Points on a hilly landscape, in no order, each with its height.
From any point a ball rolls to the lowest of the 2 points nearest to it. It stops when none of these is lower. Distance is the straight distance between rows; heights are no part of it.
Q_360: [152 117 148 146 139 146 156 114  80 106 154 114 154  95 144 127 126  98
 149 123 123 105 121 168  87 162 100 180  83 119 126 181  91 115 196 134
 164 152 126 101 140 119  90 102 145]  height 29.7
Q_350: [128 145  95 142  84 159  99 102 136  93 149 210  89 155 107 163 133 128
 134 128  94 135 106 153 138  62 136 152 126 118 129 107 149 169  83 150
  79 126 153 134 140  91 153 148 178]  height 32.2
Q_154: [120 132 112 121 149  47 129 165  89 174 120  79 159 109 166 126 144  99
 105 101 129 105 154  99 176 153 163  90 174 117  78 119 167  73 152 106
 186 123  74 167 121 178 132 119 107]  height 32.5
Q_944: [113 161 105 112 106  84 109 139 127 147 129  96 124 126 132 150 132 127
 124 111 109 188 137  89 170 121 165  99 166 129 117 105 157 139 133  99
 113 125 121 142 110 121 158  98  92]  height 38.3
Q_537: [150  93 114 141 152 126 126 152 133 109 117 154  95 126 123 114 115 149
 109 145 128  83 110 126  85 130 109 130  82 132 174 155 107 139 127 179
 158 154 137 113 139 149 133 153 148]  height 25.5
Q_878: [173  97 129 130 159 110 156 126  72 115 134  94 162  99 144 119 129  52
 124 125  93 112 148 155 141 170 152 150 101  78  99 168 101 121 204 102
 228 180  56 136 110 155  99 102 126]  height 60.4
Q_217: [109 163 136 126  89 133 136 132 120 137 181 165 154 136 158 165 171 128
 150  99 145 116 108 134 122  80 115 146 178 156  86  96 167  79 109 135
  62  74 149 155 170 102 159 133 153]  height 36.8
Q_376: [122  92 135 163 161 124 162 151 118 119 132 116 127  91 127 135 125 162
 124 122 149  84  88 110  68 181  57 132  89 144 186 167 121 129 172 193
 140 113 149  54 140 148 131 130 164]  height 24.7
Q_708: [153 107 108 148 129  77 114 185 118 132 158 143 118 121 143 154 161 136
 104 118 123  77  87 118 108  96 135 131 130 132 103 118 146  94 125 176
 151 132 116 153 155 161 170 137 146]  height 65.0
Q_461: [189 117  91 145 103 132 115 120 114  70 149 192  93 146 111 156 144  84
 127 133  54 118  92 196 130  67 165 168 104 102 102 126 128 165 112 153
 148 155 108 173 133 111 143 144 170]  height 30.8
Q_554: [159 121 145 155 125  96 150 167  63 124 194 114 158  90 157 156 180  97
 145  97 115  69  86 171  99 128 106 182 108 134  83 140 128  77 183 153
 163 128 104 126 175 143 140 102 171]  height 33.6
Q_744: [123 121  84 128 122 116 102 129 161 108  98 123  64 141  86 131 106 148
 109 143  91 179 116  95 151 126 146  98 108 118 173 122 131 199 112 142
 126 155 140 110  86 131 152 130 119]  height 30.7
Q_641: [124 110 157 134 147 146 138 156 152 134 125 171 143 131 133 121 140 184
 121 140 195  60 101 129  76 110  82 129 135 159 131 118 120  73  96 174
  90  77 156 123 178 137 129 181 142]  height 21.9
Q_104: [ 81 177 173 117 130 137 162 121 123 180 147  91 174 114 148 139 141 159
 159  84 163 156 139 116 139 160  91 116 174 171 108 119 143  86 147  77
  67  54 169 102 144  89 117 107  99]  height 40.8
Q_528: [ 88 117 140 129 159 130 137 137 162 153  98 111 116 125 115 111 107 181
 109 136 179 127 137  78 115 160  90  81 123 147 187 132 127 132 109 144
 110 110 146  89 121 150 133 150 120]  height 26.2
Q_238: [148 152 111 117  85 103 142 106  94 102 168  91 133 110 140 161 135  52
 150 107  58 187 115 151 148 150 159 146 129  97 102 127 136 172 179  76
 148 143  99 140  97  99 135  55 106]  height 46.7
Q_846: [107 172 156 127  81 172 149  76 104 120 181 169 150 135 148 166 140 110
 178 104 126 127 141 174 124 101 118 170 147 148 117 124 145 119 127 105
  61 101 158 130 167  66 124 104 162]  height 27.1
Q_581: [ 81 130 131 112 164  84 127 148 155 193  84  92 159 120 156  88 129 144
 109 127 179 106 164  74 162 163 119  50 195 149 103 115 153  72 118 123
 150  85 111 132 114 181 115 166 103]  height 11.4
Q_440: [149 109  69 123 127  66  88 168 165 117  93 133  78 158 119 124 123 135
  90 154 100 144 121  85 165 103 180  79 145 108 138 107 142 167  80 147
 171 161  97 175  90 169 167 146 106]  height 45.6
Q_371: [ 88 144 114  97 114 107  91 151 179 169  99 101 118 145 116 119 122 160
 107 146 150 185 155  53 184 119 142  60 180 145 131  88 144 129  86 106
  90 103 120 132  95 153 152 137  84]  height 14.8
Q_110: [108 130 149 154 156 100 161 156 101 161 136  91 162  93 151 143 143 158
 134  92 167  81 108 107 108 180  83 126 138 153 124 136 140  74 173 144
 137  80 142  87 153 141 130 123 137]  height 37.0
Q_750: [127 115  99 143 142  84 133 148 113 132 118  93 114 103 133 137 119 129
 110 122 110 128 125  91 131 160 127 103 117 117 156 149 138 142 155 155
 163 150 112 108 112 152 138 112 128]  height 41.5
Q_81: [180 102 109 115 135 145  95 115 154 101  65 150  97 180 103  92 106 115
 112 168 108 138 151 152 160 101 198 128 108  94 131 121 112 177  75  98
 181 184 106 189  91 133 117 153 101]  height 9.9
Q_720: [ 60 135 132 126 169 104 139 135 139 185  88  76 132 103 126 111 100 157
 117 119 165 151 164  63 164 191 112  58 156 145 166 142 136 134 140 113
 118 102 130  90  98 153 124 130 107]  height 14.9
Q_753: [146 111 155 145 152 147 150 126 101 116 133 129 144 119 139 113 130 141
 141 129 153  79 130 163  84 144 104 163  92 139 139 168  97  96 158 151
 147 138 139 105 162 128 101 137 148]  height 26.3
Q_836: [126 103  87 124 150  64 106 167 150 141  88 113  96 137 133 118 117 134
  91 143 127 124 141  72 156 135 161  63 144 113 150 122 144 141 106 151
 175 155  95 147  95 183 155 144 116]  height 44.6
Q_220: [177  97 135 111 155 153 119 104 141 117  63 134 128 176 116  76  95  95
 119 163 126 120 185 152 155 121 203 136 113  82 121 131 103 141 101  88
 201 193  84 190  97 139 100 144  98]  height 3.7
Q_77: [173 108  94 126 120 150  84 110 156  78  79 167  74 172  83 110 114 128
 115 160  88 146 120 163 154  87 182 131 102 101 145 116 118 199  75 127
 155 171 134 169  94 115 126 159 122]  height 15.8
Q_426: [ 78 139 128 144 130 140 147 103 129 133 135  80 114  93 106 139  92 151
 131 117 114 195 119  86 125 191  83 115 109 133 182 163 117 184 174 133
  93 124 157  49  90 114 119  87 120]  height 21.6
Q_286: [198 117 121 114 118 153 137  81 111  74 120 132 127 140 110 121 122  56
 132 143  62 165 132 188 142 132 184 174 100  77 109 140 102 182 151  82
 185 176  98 162  99 100 111 102 118]  height 38.1
Q_885: [120 147 178 129 127 205 152  67 108 106 138 151 153 131 131 124 112 122
 169 129 147 120 151 181  99 132 108 187 105 135 138 150  98 124 134 104
  95 127 168 111 157  69  79 114 143]  height 21.1
Q_612: [158 109 120 127 142 136 125 118 126 107  92 130 108 142 119 103 102 124
 124 154 122 126 145 142 127 133 154 136  95 110 148 150 107 146 127 126
 168 181 120 139 112 131 105 133 117]  height 30.4
Q_120: [198  86 142 114 155 150 122 122 129 122  91 147 144 178 124  78 122  88
 111 155 131  95 168 172 141 101 205 154 117  85  95 129  95 110 107  92
 204 188  76 213 125 151 106 162 105]  height 9.4
Q_465: [102 106 130 112 156 109 117 145 180 159  79 119 129 146 136  83 108 155
 107 158 181 108 164  84 138 144 125  68 142 138 150 118 122 114  83 137
 146 123 117 136 110 174 121 169 110]  height 43.2
Q_990: [ 88 123 160 134 163 162 146 100 136 144  90  98 134 120 118  89  87 163
 142 139 179 133 161 118 116 184  96 121 104 139 182 165  95 133 139 119
 120 126 158  81 121 111  79 132 115]  height 22.4
Q_784: [151 122 120 160 108 117 149 153  73 101 198 137 138  89 147 173 162  94
 151 110  93  95  66 165  85 124  95 176  93 130 101 149 125 116 177 177
 149 141 112 102 157 126 141 104 184]  height 30.6
Q_989: [ 77 145 130 109 169  81 129 135 120 193  85  76 162 111 154 100 118 117
 124 116 155 130 191  83 181 169 148  59 190 128 102 131 152  93 135  90
 158 109  99 143  97 166 109 134  95]  height 7.5
Q_818: [ 79 161 125 118 110 148 111 114 154 140 122 103 101 126  87 147 106 160
 133 127 118 209 134  89 167 140 133 107 131 139 164 117 125 180 120 103
  63 122 160  89  98 107 144 107 104]  height 34.9
Q_799: [102 130 164  98 123 193  94 110 190 137  73 163 135 160 111  80 108 182
 125 174 196 128 155 134 120 104 109 119 122 142 143  99 101 120  50 121
  67 107 156 127 136 116  98 169 115]  height 30.9
Q_935: [141  99  94 146 131 144 106 145 147  83 125 201  64 137  95 139 121 153
 100 145  94  96  83 130  90  88 107 126  82 127 174 123 120 177  95 200
 119 143 154 114 134 133 155 169 167]  height 30.3
Q_22: [114 123 119 167 137  81 156 168  94 144 160  80 139  77 139 168 146 150
 120  98 124 110  77  82 102 187  75 116 112 137 150 140 160 122 190 175
 145 103 125  64 125 153 156  96 154]  height 28.7
Q_688: [194  94 105 152 131  92 138 164  78  93 165 124 121 102 133 144 161  70
 123 128  78 103  82 176 112 125 136 168  91  96  95 152 104 123 182 153
 207 183  68 137 135 156 133 109 160]  height 57.1
Q_175: [117 111 131 171 145 106 164 147  89 133 151  86 149  75 141 144 129 143
 130  99 135 103  84 109  82 204  53 135  97 138 161 171 134 124 199 178
 150 110 140  43 127 144 125 103 159]  height 26.8
Q_975: [133 110 125 118 140 117 104 145 156 137  94 135 122 154 135  96 122 151
 114 152 162 109 151 113 132 113 143 110 134 127 133 118 121 109  90 134
 144 146 120 151 129 155 122 159 110]  height 42.5
Q_342: [112 117 121 138 132 169 115 128 160 101 124 192  80 136  86 141 121 171
 113 147 131 112  97 120  86  96  93 121  96 137 182 121 125 166  89 181
  81 119 166  93 141 120 147 163 162]  height 32.1
Q_674: [145 120  96 153 121 167 139 104 120  69 136 172  88 116 104 135 113 125
 136 140  79 134  86 163  90 116  99 159  72 117 166 160 105 186 142 187
 122 158 162  82 118 104 115 137 175]  height 31.1
Q_743: [169 121 132 124 127 102 151 128  66 126 169  91 168 100 155 141 149  44
 134 103  86 121 135 169 135 155 151 164 117  91  79 138 117 103 197  82
 198 154  62 154 134 134 124  72 121]  height 61.7
Q_777: [108 124 140 121 126 180 103 122 174 116  97 179 104 149  95 112 112 176
 118 159 165 119 126 127 102  99 107 123 114 138 166 109 112 147  62 150
  69 116 162 112 139 118 121 169 137]  height 31.8
Q_113: [187  92 105 136 150  90 139 145  91 105 129 111 127 115 133 125 134  76
 115 134  86 115 127 152 135 138 166 147  98  83 106 160 108 130 172 124
 226 191  59 156 114 157 123 120 130]  height 59.1
Q_916: [122 127 113 139 104 156 103 126 146 106 141 204 103 154 117 142 136 143
 122 139 131 107 109 142 118  64 128 144 131 130 126 106 140 136  74 163
  79 115 149 143 156 112 149 165 160]  height 34.2
Q_660: [121 135 158 149 124 185 156  90 101  97 155 156 139 112 133 144 116 132
 167 129 134 112 117 167  80 138  85 180  94 142 150 166 107 130 153 154
  89 121 172  82 156  83  98 116 170]  height 24.0
Q_633: [ 83 162 140 129  95 204 120  77 151 106 138 185 111 143  97 154 118 159
 155 127 135 157 135 144 136 101 104 152 122 139 156 120 126 167  90 123
  30  99 181  88 142  71 116 135 168]  height 26.9
Q_904: [148  88 119 121 139 120  87 167 179 120  86 174 101 168 131  83 118 151
  94 172 155  84 128 113 111  87 135 104 118 128 141 109 112 129  62 164
 144 145 120 161 131 172 133 182 119]  height 43.3
Q_101: [138 107 118 125 141 144 112 126 147 108  99 151  88 142 106 109 106 152
 119 149 129 123 127 127 109 120 130 125  94 124 172 137 108 159 101 156
 134 158 149 121 122 132 124 150 130]  height 27.9
Q_677: [ 80 155 151 105 122 154 117 126 172 160 117 122 140 131 110 127 126 180
 126 134 177 172 139  89 143 126 105  98 162 163 139  99 132 111  92 111
  50  80 162 105 132 122 129 143 100]  height 28.5
Q_604: [ 88 151 167 102 124 188 110 100 169 140  93 135 138 144 103 101 107 181
 138 147 187 154 159 124 131 131 105 123 131 153 151 112 106 129  81 103
  56 105 166 104 133  97  96 146 110]  height 29.8
Q_800: [ 90 167 138 112 146  97 141 128 109 194 117  70 175 118 160 116 130 122
 136  93 147 142 179 100 172 166 130  93 186 142  85 123 152  76 159  60
 132  88 121 142 121 128 103 111  82]  height 12.4
Q_402: [121 129 109 110 141 131 107 105 151 126  65 100  95 154 100 101  85 126
 121 158 116 179 175 114 181 146 172 101 121 105 157 133 114 187 108  93
 151 174 117 133  73 127 110 120  94]  height 34.8
Q_13: [198  93 168 120 147 159 151 116  90 117 148 144 158 147 130 104 141  72
 131 133 119  82 156 199 110 104 167 193 107  98  88 141  89  85 149  93
 187 169  91 184 162 134 106 133 135]  height 19.8
Q_826: [111 160 126 147  85 112 152 140  91 125 209 153 143 103 151 198 161 113
 158  87 100 114  77 135 106 107 105 152 139 151 103 113 172 110 151 159
  93 101 138 117 160  98 174  99 179]  height 45.3
Q_857: [ 63 130 137 141 165 119 154 120 133 166 110  72 127  93 113 122  93 159
 124 112 152 164 141  70 132 206  78  82 122 147 189 161 124 154 167 130
 108 101 140  59 102 138 120 110 123]  height 17.7
Q_434: [ 80 140 142 121 141 140 128 134 165 157 123 115 117 120 100 139 122 185
 118 125 168 163 123  73 125 145  97  84 139 159 169 107 135 141 108 133
  67  90 158  82 121 129 153 140 114]  height 27.4
Q_445: [113 126 114 148 129 180 132 100 139  87 139 175  84 119  89 144 111 157
 133 138 101 134  92 134  83 124  80 139  78 131 187 143 120 188 125 189
  83 133 177  69 125 104 130 145 177]  height 33.8
Q_759: [168 132 135 113 112  98 144 128  83 131 167  98 158 116 153 147 153  58
 133 103  91 129 136 165 145 119 177 157 144 103  77 115 141 100 167  71
 174 143  76 187 137 123 146  77 108]  height 62.7
Q_671: [ 95 132 150 138 158 127 154 134 132 161 113 101 150 110 135 120 124 171
 127 114 183 112 132  98 113 175  91 109 140 158 151 135 128  95 143 131
 108  85 154  94 146 130 120 140 123]  height 38.0
Q_8: [113 110  88 153 134 106 138 148 136 114 147 111  80  96  97 163 125 159
 105 120  98 148  72  72  94 151  86  93  99 130 192 136 147 178 160 192
 126 131 140  61  98 148 168 116 151]  height 23.5
Q_525: [135 156 156 108 127 138 142  92  95 143 135  87 167 127 146 119 118  92
 154 111 117 153 174 143 147 150 148 145 143 114 107 132 121 121 168  48
 137 129 127 147 125  94 104  78  92]  height 36.2
Q_861: [ 88 168 167 130 117 144 160 103 105 149 162  98 161 104 143 153 128 137
 169  94 133 155 128 125 121 160  97 143 139 158 128 142 128 119 170  96
  70  88 170  93 144  79 113  84 116]  height 42.2
Q_145: [206  98 155 114 133 167 127 114 115 110 125 161 141 167 121  97 137  77
 119 142 113  98 156 196 127  84 198 181 121  90  86 126 101 108 110  87
 173 171  94 210 146 129 116 145 124]  height 15.0
Q_662: [ 75 147 117 111 144 106 117 134 147 177  91  80 128 125 127 117 108 146
 117 127 154 172 172  66 181 155 141  66 170 138 137 116 145 134 118  95
 110 113 122 120  93 145 130 125  90]  height 12.0
Q_341: [ 88 121 114  91 129 109  83 152 215 166  82 114 114 156 117  97 112 161
  95 170 164 159 155  50 169 116 126  43 163 143 141  81 134 137  58 128
 102 106 107 129  96 180 149 166  95]  height 16.6
Q_249: [ 96 116 139  85 117 149  77 130 223 162  60 122 131 170 111  71 105 164
 114 188 181 161 168  87 172 107 126  71 151 140 130  79 119 123  40 107
  93 112 115 138 100 151 116 168  87]  height 14.4
Q_755: [133 140 115  97 109 110  91 133 155 157 103 113 142 161 144  99 138 126
 115 143 150 154 159 105 174  93 172  97 187 125  86  88 151  94  90  90
 121 119 110 184 118 146 134 140  78]  height 40.6
Q_509: [115  99 149 120 148 101 127 166 191 164 114 140 156 138 151 104 151 173
 103 146 200  56 106  82 105 125  75  86 174 165 101 100 140  47  90 169
 117  46 123 126 165 184 133 196 109]  height 17.5
Q_850: [108 154 106 132 104  90 129 135 115 138 153  87 118 102 130 166 132 127
 130 105  95 184 112  91 145 145 131 118 137 130 133 121 159 148 159 124
 109 123 133 108 108 114 156  85 114]  height 36.3
Q_394: [178 125  83 140 104  99 140 144  85  70 176 130 123  95 135 167 155  63
 131 114  52 144  63 174 108 124 134 165  91  96 100 141 120 161 175 153
 178 166  90 123 106 128 146  94 159]  height 54.2
Q_738: [140 156 171 103 129 132 147 125 119 161 149 113 190 139 165 104 159 114
 140 100 168  97 158 158 131 109 129 146 184 150  56 111 141  37 132  73
 128  86 130 185 170 122 107 133  95]  height 24.3
Q_271: [137 131 124 113 123 170  98  87 151 104  81 126  91 159  90 106  97 133
 132 158 113 178 152 149 164 124 169 136 105 105 151 124 112 194  97  92
 125 166 144 131  89 104 104 122 104]  height 36.4
Q_649: [163 132  79 158  90 126 127 123 103  73 182 198  93 128 120 179 149  86
 137 111  49 115  70 182 121  74 137 172 109 113 108 125 139 163 129 178
 127 145 117 140 141 106 158 135 193]  height 36.5
Q_450: [104 143 101 117 118 128 105 113 155 128  97  93  84 140  89 130  94 145
 124 141 101 201 147  93 175 145 155 101 123 124 165 123 123 193 117 108
 113 152 138 105  78 117 137 109 100]  height 33.0
Q_585: [104 166 146  97 103 156 102 102 150 149 110 109 135 148 120 125 120 138
 141 128 141 189 167 120 173 110 153 121 164 138 117 101 132 137  99  68
  75 115 148 135 117 102 120 111  89]  height 37.9
Q_546: [121  97 146 125 139 128 113 166 188 132 128 181 145 146 139 109 148 175
 108 155 188  49  94 106  84  89  77 108 152 158 105 101 131  67  71 188
  92  55 136 143 177 167 141 201 123]  height 19.9
Q_499: [142 127 111 107 127 112 102 128 142 139  93 113 124 159 136 101 120 122
 116 146 135 145 164 112 169 110 178 109 153 110 114 112 134 126  99  96
 151 152 105 173 108 142 127 134  93]  height 41.6
Q_618: [149 153 113 134  73 115 140 114  92  99 205 164 132 120 144 182 160  65
 157  99  69 121  99 188 126  89 148 172 138 125  88 118 151 136 142 128
 119 133 108 159 148  94 161  93 173]  height 48.6
Q_877: [160 150  97 130  75  99 140 121  90  85 190 126 125 105 141 179 155  51
 150 103  52 159  83 169 126 122 152 158 123 108  92 120 148 159 164 122
 143 148 100 142 117 101 156  73 141]  height 50.6
Q_173: [136 112 151 138 153 135 141 152 131 134 121 151 142 128 140 113 137 164
 122 132 182  65 121 139  83 127 102 141 117 147 137 138 104  80 122 162
 131 114 148 122 168 143 120 167 138]  height 23.6
Q_929: [ 94 150 142 146 121 119 153 134 108 141 161 100 141  94 133 167 134 155
 144 100 131 149 102  97 108 161  89 128 130 149 148 137 147 127 165 139
  88  94 159  79 136 104 143 101 138]  height 43.4
Q_365: [129 140 124 148 103 175 153  85 106  83 167 161 120 109 123 150 115 110
 154 128  96 139 100 163  87 134  90 177  88 127 151 162 110 170 161 164
 103 141 166  75 131  91 108 113 172]  height 27.2
Q_947: [ 99 126 173 115 156 196 132  83 153 137  69 125 136 147 109  72  81 165
 144 158 192 131 181 144 121 157 110 134  93 129 165 144  80 133  98  96
 111 150 156 111 124 103  60 141 109]  height 20.3
Q_865: [140 147 122 140  86  99 143 147  83 122 214 149 146 111 157 183 175  87
 153  89  92  98  85 165 114  87 133 166 141 140  79 115 162 100 144 145
 122 121 107 158 168 113 171  97 169]  height 46.8
Q_181: [106 167 152 125 108 115 153 141  99 161 172 116 172 115 163 156 169 136
 157  79 151 113 118 133 118 119 106 139 170 166  80 108 164  64 144 112
  90  69 149 136 169 101 144 111 126]  height 38.4
Q_973: [100 154 168  85 134 169 124 100 167 174  85 105 179 161 138  64 117 145
 141 143 192 154 188 129 161 124 124 112 180 149  85 102 122  69  89  56
 103  92 132 155 131 115  78 148  72]  height 18.8
Q_45: [145 150 156 117 119 102 154 143  86 161 178  98 186 122 176 137 172  86
 139  82 133  96 143 156 135 121 142 150 169 140  54 111 150  47 159  75
 150 104 112 179 169 125 130 101 111]  height 27.5
Q_15: [103 109 140 117 165  96 137 162 177 176  89 118 161 138 156  79 131 158
 109 142 202  67 142  90 135 152  95  68 174 157 104 116 132  49 101 146
 154  78 118 133 142 191 110 190 111]  height 14.7
Q_7: [ 72 120 129 112 186  77 119 142 134 177  61  89 136 114 145  85 100 112
 111 143 157 115 188  84 173 173 162  41 170 117 132 133 139 116 115 124
 177 137  97 144  79 192 105 152 115]  height 11.2
Q_293: [146  97 106 157 143 125 118 167 129 104 143 180  87 124 116 145 142 150
 106 133 115  75  82 126  80 101 104 132  97 132 152 138 119 139 117 203
 136 137 138 115 149 148 156 158 168]  height 28.0
Q_526: [186 111 119 124 125  74 124 155  98 131 155 115 140 134 144 142 162  71
 113 113  99 112 134 157 153  97 194 149 144  99  69 114 140  91 141  95
 193 156  60 206 139 152 157 112 114]  height 63.5
Q_239: [123 150 178  99 133 159 139 108 144 162 109 113 191 149 156  76 135 134
 141 122 191 108 170 151 132 120 120 135 177 147  72 109 125  39 109  66
 121  86 138 167 156 112  76 150  82]  height 21.4
Q_290: [174  90 114 143 136  92 112 188 109 123 149 151 120 139 141 129 164 118
 104 132 119  66 102 151 113  82 157 148 126 122  90 130 124  88 121 160
 167 156  95 180 161 168 151 150 142]  height 64.6
Q_564: [108 150 129  99  95 169  80 107 171 125  89 123 101 158  85 116 108 149
 132 155 129 196 155 123 186 104 168 118 138 127 140  98 124 183  74  83
  78 137 150 133  92 107 123 124  99]  height 37.7
Q_979: [123 154 114 103  92 101  98 141 145 148 129 122 134 152 138 134 149 133
 122 124 129 171 136  99 166  90 166 101 188 137  89  85 164 107  95  98
  94 103 126 166 125 129 162 116  92]  height 39.7
Q_116: [140 144 119 125 121  71 129 155  97 163 153  91 157 116 167 141 160 104
 122  93 127 119 137 113 149 130 152 121 164 130  74 110 165  71 154 101
 157 114  99 169 140 146 145 101 107]  height 30.5
Q_475: [104 133 118 147 147  75 143 140  91 156 127  67 148  85 152 140 126 119
 123 100 124 129 136  90 143 193 109 105 136 124 136 149 153 113 184 123
 161 117 109  99 113 150 124  94 124]  height 39.9
Q_454: [ 84 179 141 112 103 135 125 117 132 158 141  93 134 122 119 150 125 144
 148 105 119 203 149  97 161 139 133 113 159 154 127 114 140 139 134  81
  58 102 159 110 116  93 138  88  96]  height 36.6
Q_159: [187  99 159 141 139 170 141 120  88 103 147 170 144 138 128 118 143  97
 143 140 121  74 134 209  91  93 145 200  97 115 100 154  92  97 138 127
 159 166 112 162 173 121 101 147 158]  height 24.2
Q_727: [141 132  95 150 104 126 125 130 110  93 167 175  96 121 120 170 142 121
 129 117  80 114  76 146 103  91 117 158 104 125 127 129 142 146 131 178
 112 137 137 122 143 111 156 128 176]  height 39.8
Q_30: [168  94  77 128 120  91  74 167 170  97  98 179  70 173 108 121 128 139
  85 165  93 117 101 115 142  72 177 106 129 104 126  98 136 171  60 162
 151 150 117 183 108 160 166 164 114]  height 45.7
Q_126: [113 159 151 126 102 172 130  92 127 118 145 166 132 137 128 145 130 137
 155 124 141 135 134 151 116 101 122 158 136 142 129 122 132 126 107 118
  65 109 167 122 155  82 123 127 146]  height 24.5
Q_457: [115 140 134 131 142 110 144 114  90 146 126  77 154 103 150 125 113 108
 138 112 126 139 159 122 141 173 129 131 132 117 124 153 130 113 180  99
 154 128 115 119 119 124 104  92 106]  height 38.2
Q_888: [156 133 138 119 118 143 120 105 114 112 117 134 127 148 126 123 123 107
 134 135 118 137 152 159 130 110 165 158 122 114 120 128 122 128 127 100
 139 157 130 160 129 110 116 116 116]  height 32.8
Q_622: [118 127  80 138 117  98 117 141 147 110 132 115  69 115  90 159 125 152
 101 124  76 176  89  77 127 132 123  92 110 123 175 117 149 190 138 169
 120 141 142  89  91 138 170 115 133]  height 27.3
Q_667: [111  90 111 148 163 128 139 142 157 118 121 125  76 107  97 126 111 169
  98 133 129 123  95  86  78 168  70  91  80 138 224 153 127 181 144 192
 128 129 150  61 106 153 143 135 157]  height 20.0
Q_887: [137 126 143 150 136 102 150 159  90 141 163 112 156  99 156 152 157 136
 138  99 145  81 102 134  99 142 105 149 119 142 108 138 140  72 169 153
 143 106 130 115 167 135 136 121 150]  height 35.8
Q_770: [119 154  95 134  97 108 138 112 107 102 155  89 116  97 125 161 119 100
 138 115  70 202  96 118 135 158 122 133 113 111 134 144 130 189 179 130
 124 144 134  87  83 110 137  69 122]  height 31.9
Q_262: [118  88 136 148 170 148 149 142 155 114 116 148  98 116 110 122 111 181
 111 140 163  85  98 112  60 155  60 112  78 145 214 156 108 146 128 191
 119 115 160  72 139 146 131 156 161]  height 22.5
Q_298: [106 104 135 138 165 139 148 124 139 133  93 104 115 115 122 101  96 158
 120 137 157 122 144 100 104 177  96 108  95 134 186 162 111 144 140 149
 139 138 145  82 118 140 106 138 129]  height 24.4
Q_439: [107 137 113 151 125 112 150 120  99 126 147  77 131  86 134 145 111 120
 134 110 109 166 107 102 114 189  89 129 110 120 153 163 126 160 193 139
 133 128 137  67 101 122 118  80 124]  height 26.1
Q_265: [ 92 138 149  89 127 155  95 112 185 170  67 105 153 164 127  66 106 149
 130 162 184 165 191 104 182 118 136  90 164 137 112  96 117 113  73  72
 103 122 119 153  98 131  94 148  75]  height 16.5
Q_309: [175 117 153 138 126 164 154 103  76  92 175 147 153 115 137 135 145  75
 157 125 106  97 120 201  91 121 127 196  96 113 103 160  91 116 176 123
 155 165 115 132 156 108  98 108 165]  height 28.8
Q_858: [118 132 184 122 143 214 138  66 131 114  94 142 141 142 111  90  92 147
 152 149 170 130 170 175 103 144 114 172  87 134 155 156  84 140 113  98
 102 142 166 109 139  82  58 129 125]  height 18.4
Q_976: [149 144 151 105 126 150 125  95 117 139 114 108 157 154 137 108 119 101
 140 122 134 147 177 149 154 119 176 146 148 107 105 121 126 115 131  56
 142 145 113 172 124 104 107 105  92]  height 34.6
Q_686: [114 152 118 138  87 196 117  64 136  87 143 197  93 148  98 152 116 131
 158 132  99 152 125 162 141  88 120 167 110 121 149 121 130 189  94 132
  68 128 169 100 138  70 113 134 182]  height 29.2
Q_63: [134 130 147 157 121 155 164 126  80 100 182 146 151  91 147 159 143 117
 163 114 120  92  87 169  74 145  74 185  95 144 129 166 115 113 177 173
 122 121 146  82 160 103 121 110 188]  height 27.0
Q_746: [176  75  94 131 147  87  85 188 171 109 100 184  74 168 129  98 120 135
  78 167 114  76 110 114 117  81 154 104 112 115 144 119 112 152  64 180
 178 166 101 179 121 187 154 185 123]  height 44.4
Q_854: [112 141 128 128  98 156 110 131 148 124 157 196 137 150 136 149 148 153
 127 130 151 103 110 125 113  67 109 142 156 146 105  97 153  99  79 160
  56  82 149 143 169 115 155 163 153]  height 35.4
Q_903: [182 121  88 136 103 135  98 105 131  66 112 172  78 153  94 138 131 106
 126 142  55 150 100 178 151  82 179 150 104  95 122 118 131 199  95 134
 147 156 128 164 107 101 140 142 147]  height 23.2
Q_379: [184 119 145 124 119 174 148  80  96  81 150 143 141 131 126 124 126  61
 144 135  83 134 136 198 111 127 160 190  97  96 106 153  91 153 160  93
 163 173 113 143 127  98  99 101 135]  height 33.7
Q_4: [101 105 107 129 166  73 123 163 149 158  98 107 112 118 138 112 115 149
  92 134 149 105 144  64 142 155 125  61 143 135 164 131 142 128 115 160
 162 131 111 118 104 188 142 151 129]  height 43.9
Q_323: [161 145 111 116  91 132 129  77 114  81 140 115 117 123 116 145 126  62
 145 127  53 196 123 172 158 136 175 153 120  88 112 129 125 201 158  77
 151 158 116 148  86  89 126  72 111]  height 42.8
Q_914: [ 97 172 152 110 116 101 149 142 118 184 146  89 176 120 166 140 158 135
 146  82 158 138 141 110 153 144 114 109 196 164  79 108 162  60 149  74
  99  60 143 137 149 114 130 111  89]  height 39.6
Q_998: [105 146 124 158 109 119 149 137  99 123 183 132 130  91 132 197 149 137
 150  95 105 130  65 106  90 133  83 144 121 149 133 127 161 133 164 177
  90  99 149  80 142 106 167 101 170]  height 44.3
Q_971: [191  90 115 133 134  78 117 172 113 140 138 135 137 147 146 115 163  98
  97 127 125  83 129 149 142  84 182 140 145 106  70 121 130  78 123 127
 193 161  68 208 151 176 145 150 117]  height 64.1

Where does a ball stop that starts at each point below?
Q_360: Q_989
Q_750: Q_537
Q_116: Q_249
Q_618: Q_126
Q_323: Q_220
Q_271: Q_667
Q_914: Q_126
Q_454: Q_667
Q_777: Q_858
Q_110: Q_858
Q_979: Q_662

Call two points neighbours if one is among the 2 nearest of the other. Go from one point of each pair to the other, from neighbour to neighbour, staying as low as possible. Name the highest point that can't be avoided.
Q_667, Q_858: Q_110
Q_989, Q_662: Q_154
Q_662, Q_126: Q_914
Q_249, Q_662: Q_341
Q_858, Q_537: Q_342
Q_220, Q_989: Q_360
